Points, in no order, along strands that fork, close into loops and pass close to each other.
(in the rows, 128 means zero)
Points whose rows are less than 112 apart are linked; no others are.
Gid: [147 202 127 149 134 133 115  90 126 179 116 123 150 142  52 168 161 110
 167 169 134 132 114  93  98 148 142]
muvo: [140 149 135  77 162 116  97 128 132 159 118 108 159 119  47  93 103 200
 165  93 158 138 120 131  69  86 155]
Menot: [138  70 124 141  98 133 157 122 107  86 101  94 117 111 214 139 135 122
 103 143  77 121 161 137 216 141 117]
zon: [ 86  92 155 153 106 104 181 167 119 111 161 131  91 113 158 128 106 134
  66  82 126  87 117 163 128 115 136]
Zolu: [112 109 103 103 132 162  84 148 186  56 137 153 126 126 162  74 118 115
 115 102 157 124 124 135 124  89 114]
vakor: [ 97 136 149 142 126  98 158 154 107 125 109 109 135 128 115 123 158 100
 111 167 125 175 114 120 112  88 125]
losef: [134 147 107 129 145 147  71 119 146 167 146 166 110 162 131  94 152  82
 157 137 131 162  63 106 124 158  93]
rezod: [132 150 108  82 130 133 107 106 151 107  85 112 186 130 119  97 116 173
 130 171 160 156 208 116 164 146 161]
Nezul: [157 144 155 146  89  91 159 118 108 150 132  90 150 115 123 158  89 148
 109 164  86  82 111 156 124 105 129]
gim: [117  97 127  70 156 137 121 141 146  91 140 139 149 112 139  72  83 209
 138  76 169 130 192 142 126 106 153]
Ses: [128 130  81  71 157 170  62 119 167  87  77 136 163 144  83  90 121 163
 141 106 164 166 164 107 119 120 153]
Lokor: [ 97  70 149 137 155 150 129 177 136  85 119 129 105 101 135 101 139 126
 106  85 119 164 103 135 120  71 120]
zatu: [139 139 103 132  77 132 162 135 108  87 128  99 158 161 226 148 129  74
 127 168 102 101 160 127 186 158 118]
Muso: [125  99 101 129 125 154 107 114 144  90 128 148 105 132 211 112 155  96
 130 141 119 118 167 107 221 175 111]
fefe: [ 87 116 137 110 120  90 186 156  96  93 117  92 154 127 154 110 141 122
 112 167 161 145 189 124 152 119 154]
dap: [131  69 135 105 170 152  97 119 136 109 100 140 108  91  92 145 117 209
 117  76 117 112 163 137 135 115 132]
zeku: [151  85 141 140 126 133 114  98 130 126  92 120 116 101 133 143 145 152
 110 154  70 143 129 132 173 120 104]
segud: [134 159  88 118 128 168  62 102 176 110 105 151 145 164 134 106 163 122
 137 150 128 145 170  99 179 175 141]
rap: [126  77 158 144 151 138 100 128 122 138  88 141  90 115 133  94 161 120
 120 130  87 201  75 111 141  92 102]
luba: [121 126 140 117 130 131 123 122 160 128 156 139 117 106 108 129  87 176
 112 104 141  78 119 150  96 108 120]
zun: [118  78 133 130 127 134 146 117 126  79 103 123 112 102 181 149 124 146
 104 128 112 115 187 130 189 143 130]
Luk: [107 121 170 132 157 104 162 147 102 157 156 157 118  90  94 152  81 194
 128  47 141  70 152 154  99 121 157]
Gakun: [106  96 137  81 158 134 126 172 131  86 136 129 150 106 130  63  92 189
 126  86 160 144 161 147 117  76 151]
lige: [131 140 102  71 131 150  64 113 181  91  85 129 167 146  97  60 111 173
 128 142 164 159 146 118 117 100 146]
rifum: [126 112 125 106 141 148  78 157 178  83 136 139 129 117 124  80 104 139
 119  88 136 134  81 150  91  66 114]
vafel: [152 175 108 144  64 123 161 122 118 118 159 100 161 167 191 148 119  74
 129 179 111  86 128 137 142 148 115]
vub: [118 146  88 107 181 175  46 137 157 117 110 164 126 167 114  87 171  78
 169  97 140 199 109  93 119 133 119]
giv: [ 83 140 125 132 126 119 150 180 156 105 167 139 111 137 147 101 145  65
 119 111 165 147  91 128  86  99 108]
fepa: [137 171 120 137  72 110 146 111 144 114 162 113 152 149 167 128 112 101
 110 178 129  86 118 148 125 130 122]
rokog: [128 138 145  96 138 133  85 127 160  97  82 124 159 134 113  67 129 154
 117 164 142 169 104 123 108  63 135]
Vir: [ 97 104 105 110 134 163  99 150 172  49 116 147 120 119 175  62 141 101
 121 125 164 141 147 110 154  97 126]
lig: [ 81 106 125 108 124 131 148 158 138  58 110 113 139 121 169  74 148 105
 109 157 169 148 170 115 161 103 147]
Banam: [103 153 157 121 162 100 153 174 107 159 133 126 145 106  53 136 118 144
 146  97 156 148 124 128  61  86 149]
Nodot: [141 139  94 137 112 160 101  95 157 117 159 156 119 153 195 134 129 101
 139 141 123  92 152 121 184 199 118]
Kab: [131 140 124 159 122 127 144 113 115 158 141 137 111 127 119 163 156  93
 132 149 111 136 115 121 127 153 105]
refo: [140  99 120  80 179 147  89 111 133 127 119 128 130  97  60 151 102 210
 154  54 139 102 152 134  92 123 149]
bibid: [157 168 136 113 140 125 118  83 129 176 122 113 148 111  46 152 116 193
 164 136 157  89 134 121  80 127 161]
Num: [120 176 134 138 146 127 136 150 139 163 148 135 123 119  59 156 131 107
 158 101 163 122  95 116  44 106 129]
vagav: [ 74  74 152 133 144 122 169 175 102  96 114 115 109  98 128 114 150 134
  89 116 129 160 146 130 140  95 144]
des: [150 136  85 137 133 169  72  93 159 143 174 178 106 157 166 127 137 106
 151 131 127 103 133 112 183 219 121]
dile: [169 164 111 133 103 146 126  93 132 110 114 105 172 141 167 173 110 141
 141 169  97  94 173 126 172 179 136]
Viko: [ 98  92 128 152 106 115 172 127 122 102 158 136  82 125 192 147 129 105
  93 107 127  88 143 149 149 150 115]
larag: [129 111 146 180  83  77 208 158  63 147 126  78 109 141 135 165 148  81
  78 122  94 127 120 154 125 128 136]
Dez: [156 134 150 164 113 108 198 112  62 146 115  98 138 123 128 232  99 131
 136 132  92  89 176 138 138 159 150]
suzel: [154 125 144 161  76 100 153 119 114 145 141  90 119 127 159 138 113 119
  89 158  66 108  79 154 141 104 103]
lun: [164 155 142 118 125 124 134  73 124 159 136 114 145 111  82 166  92 202
 154 134 145  67 156 134 110 153 166]
rodit: [163 146 114 127  91 147 146 120 118  92 109  94 175 150 209 169  98 129
 137 163  92  92 180 131 187 162 128]
mubup: [144 172 131  95 149 122  98 103 144 163 100 111 160 128  38 121 122 181
 157 133 154 127 115 114  69 104 150]
som: [ 87  88 158 173 121 107 190 192 107 132 148 134  89 106 124 124 123 118
  50  48 115 109  83 162 114 108 131]
Boram: [139 139 112 109 133 157  78 102 175 117 133 142 121 128 101 124 125 147
 127 115 141 103 112 130 103 123 110]
zam: [123 168 149 134 112 110 119 130 159 143 140 131 129 136 107 109 130 110
 123 155 131 128  66 130  78  90 106]
tid: [ 88  84 148 139 126  93 198 159  76  99 104  93 124 112 144 140 154 121
  94 143 127 145 176 136 158 123 152]
Talok: [140 129  89 148 131 147 103 111 125 176 198 169  94 154 164 135 128  79
 157 135 143 110  92 119 159 217 103]
Dele: [133 160  92 116 123 165  69  96 180 111 126 149 136 150 125 110 141 135
 128 148 138 119 146 117 140 158 121]
Varaz: [127  90 128 170 108 103 204 135  66 135 123  96 100 134 165 183 153  86
 105 114  91 129 157 134 156 161 125]
Gav: [130  92 123 140 123 147 101 138 170 118 165 160  79 116 159 102 122 110
 109  88 120 113  68 144 116 107  81]
Neta: [166 157 118 150 127 121  86  95 121 208 156 151 111 156 123 121 138  87
 165 168 110 143  37 110 135 174  99]
kuvo: [ 91 127 115 132 145 138 126 178 142 117 148 149 111 144 145  91 168  48
 141 109 155 181  84 112  96 107  99]
Lefov: [163 140 127 128 121 139 118  75 148 125 126 119 143 115 122 168  99 178
 133 149 116  76 157 139 148 156 133]
kigur: [113 140 148 111 157 110 149 141 107 156 141 137 134 100  68 145 106 177
 148  89 161 115 166 128  84 119 156]
Soli: [114 145 124 102 158 134 133 120 128 130 121 136 147 113  88 140 119 165
 142 120 167 133 182 117 101 136 148]
Tiko: [137 123 124 164 111 112 201 122  64 138 116 100 122 138 149 218 141  87
 133 132  94 115 177 127 145 171 139]
Zivu: [121  81 136 131 166 152  91 171 155  79 129 134 112 109 135  89 128 111
 127  66 112 168  75 142 101  62 117]
ruguv: [114 140 156 157  90  54 222 171  55 149 136  95 138 140 112 159 125 107
  89 131 130 108 148 162 111 116 167]
Gori: [111 138 122 102 141 139 130 111 137 107 110 129 158 119 126 133 129 161
 129 144 162 137 201 117 144 145 150]
makan: [110 131 136 144 127 117 154 131 116 136 126 124 120 115 115 153 145 119
 113 141 121 133 139 128 125 129 122]
dat: [156 170 161 162  95  88 164 116 105 176 154 107 128 113  86 179 103 130
 124 152 116  78 103 143  92 118 141]
Ked: [ 96 151 164 126 140  84 163 173 107 150 122 120 142 118  69 121 132 129
 127 138 148 158 116 128  77  76 145]
neze: [114 152 144 145 100 108 142 151 150 141 159 135 110 141 135 108 137  81
 114 142 139 130  65 136  88 107  96]
numuv: [153 162 100 107 137 165  27  97 174 148 116 161 126 184  99  85 153 109
 161 125 128 147  59 102 106 143 113]
bisa: [131  57  96 129 144 154  84 124 128 139 138 163  81 122 185  87 146 103
 134 126 117 157  99 113 201 161  91]
getet: [167  85 117 141  88 138 149 124 100 114  99  87 130 130 211 148 128 114
 109 155  55 125 131 135 205 136  94]
dugov: [137 112  98 161 120 128 146 120  92 194 190 157  86 146 172 152 133  64
 141 133 128 119  95 122 152 215 105]
Reb: [111 131 117 129 143 139  97 153 144 147 147 168 108 159 157  77 162  59
 149 134 146 179  64 107 123 130  94]
futo: [140 101 127 152  85 109 141 123 119 134 150 113 104 136 184 108 141  89
 100 159  92 132  78 145 157 123  92]
ranaz: [148 201 131 131 109 116 174  90 100 152 145 115 173 139 103 185  92 144
 171 161 162  99 185 117 110 175 180]
Zan: [125 123 164 124 131 104 146 120 124 144 158 141 119  96 113 137  66 209
 106  92 125  60 140 164 116 120 145]
bib: [134 170 153 108 120 116  92 120 162 122 103 122 153 142 102  79 124 137
 123 169 137 153  75 127  87  72 120]
mek: [178 138 145 140 107 125 174 102  81 138  99  87 165 121 151 225  78 171
 158 143  87  86 177 134 148 160 147]
gif: [142  70 144 149 137 127 113 112 107 149  94 129  90 112 144 113 155 124
 118 142  70 184  93 120 172 120  93]
tebo: [123 126 145  80 157 115 108 161 130 116 122 119 165 114  89  63 102 197
 143  98 153 168 136 140  95  64 151]
segor: [118  63 104 134 131 151 101 136 144 125 164 165  72 118 189  86 142  95
 119 100 130 137  89 126 162 142  81]
Lave: [128 181 128 141 158 136 107 112 134 174 111 139 127 137  55 154 165 102
 163 135 139 155  93  94  70 127 124]
doke: [ 97 140 164 139 102  54 215 182  67 154 150 116 145 131 103 137 119 127
 105 122 165 119 156 152  94 121 172]
vona: [101  87 124 136 118 141 141 122 144  83 146 141  94 120 198 125 132 109
 106 120 131 105 159 135 169 149 107]
kipu: [167 145 136 122 114 105 166 121  81 146  85  76 180 116 124 186 111 158
 144 180  83 131 175 130 155 127 144]
defa: [111 174 143 129 102  84 183 136 108 142 165 126 147 129 110 144 108 122
 128 145 170 102 158 139  87 132 152]
Vufu: [120 142  86 103 186 180  60 135 157 106 103 147 140 155  86 125 167  94
 174  76 146 187 122 103  93 125 127]
zose: [131  75 153 121 150 139 107 119 136 121  95 130 108  85  98 140 126 197
 104 113  88 127 134 140 146 100 118]
Nik: [152 209 115 146 126 140 144  89 119 162 130 122 158 136  73 186 138 122
 164 168 147 113 153  97 106 173 166]
Nivuk: [138  77  98 126 135 161  77 115 148 112 112 159  98 134 184  88 157 114
 128 138 113 148 140 109 217 163 105]
zemel: [118 146  85  90 174 173  68 118 159 108  89 140 151 147  66 127 148 131
 161  94 156 168 155  98  97 137 144]
Rab: [139 188 144 128  96  83 192 121  88 151 158 105 172 138 114 168  89 134
 152 164 160  96 179 135 100 144 171]
Nur: [ 93 106 161 178 124  80 205 184  76 160 134 125  99 111  95 156 129 117
  61  64 120 111 115 154 108 117 154]
pib: [157 155 122 165 112 113 132 104 108 192 147 128 116 144 120 150 153  78
 153 169  98 142  70 113 124 153  96]
mel: [148  99 147 125 155 145  72 118 147 148 103 155  87 126 122  96 147 124
 139 110  94 173  44 123 112  99  88]
Kidar: [166 126 123 106 146 156  35  84 166 150  97 156 105 159 100  98 149 137
 154 125  99 142  46 118 114 123  94]

A tip is a point with one link. Name the tips that can be reached along the links from each point below, in the order of the rows.
Gori => rezod, segud, vub, refo, kipu
lun => gim, fepa
zon => Gav, getet, dugov, Nur
suzel => dat, futo

How many points has the smallest loop of links through each point below? Write none if it is on no loop.
Vir => 9
zun => none
pib => none

A piece is two or more points that can be reached from each other along the links. Count, over all rows, the pieces, the separate loops (a circle has one, a figure eight two, a Y none), the forks (points with three links) and the tips (points with one).
pieces => 5
loops => 1
forks => 5
tips => 13

Name the points in between on the shortest way along the links from the first point to the second, in order.
som; Gav => zon Viko vona Muso Nivuk bisa segor
Luk; vakor => kigur Banam Ked
vagav; Zolu => Lokor Zivu rifum
neze; numuv => giv kuvo Reb losef
Banam; ranaz => Num Lave Gid Nik
Menot; dugov => zun vona Muso Nodot des Talok
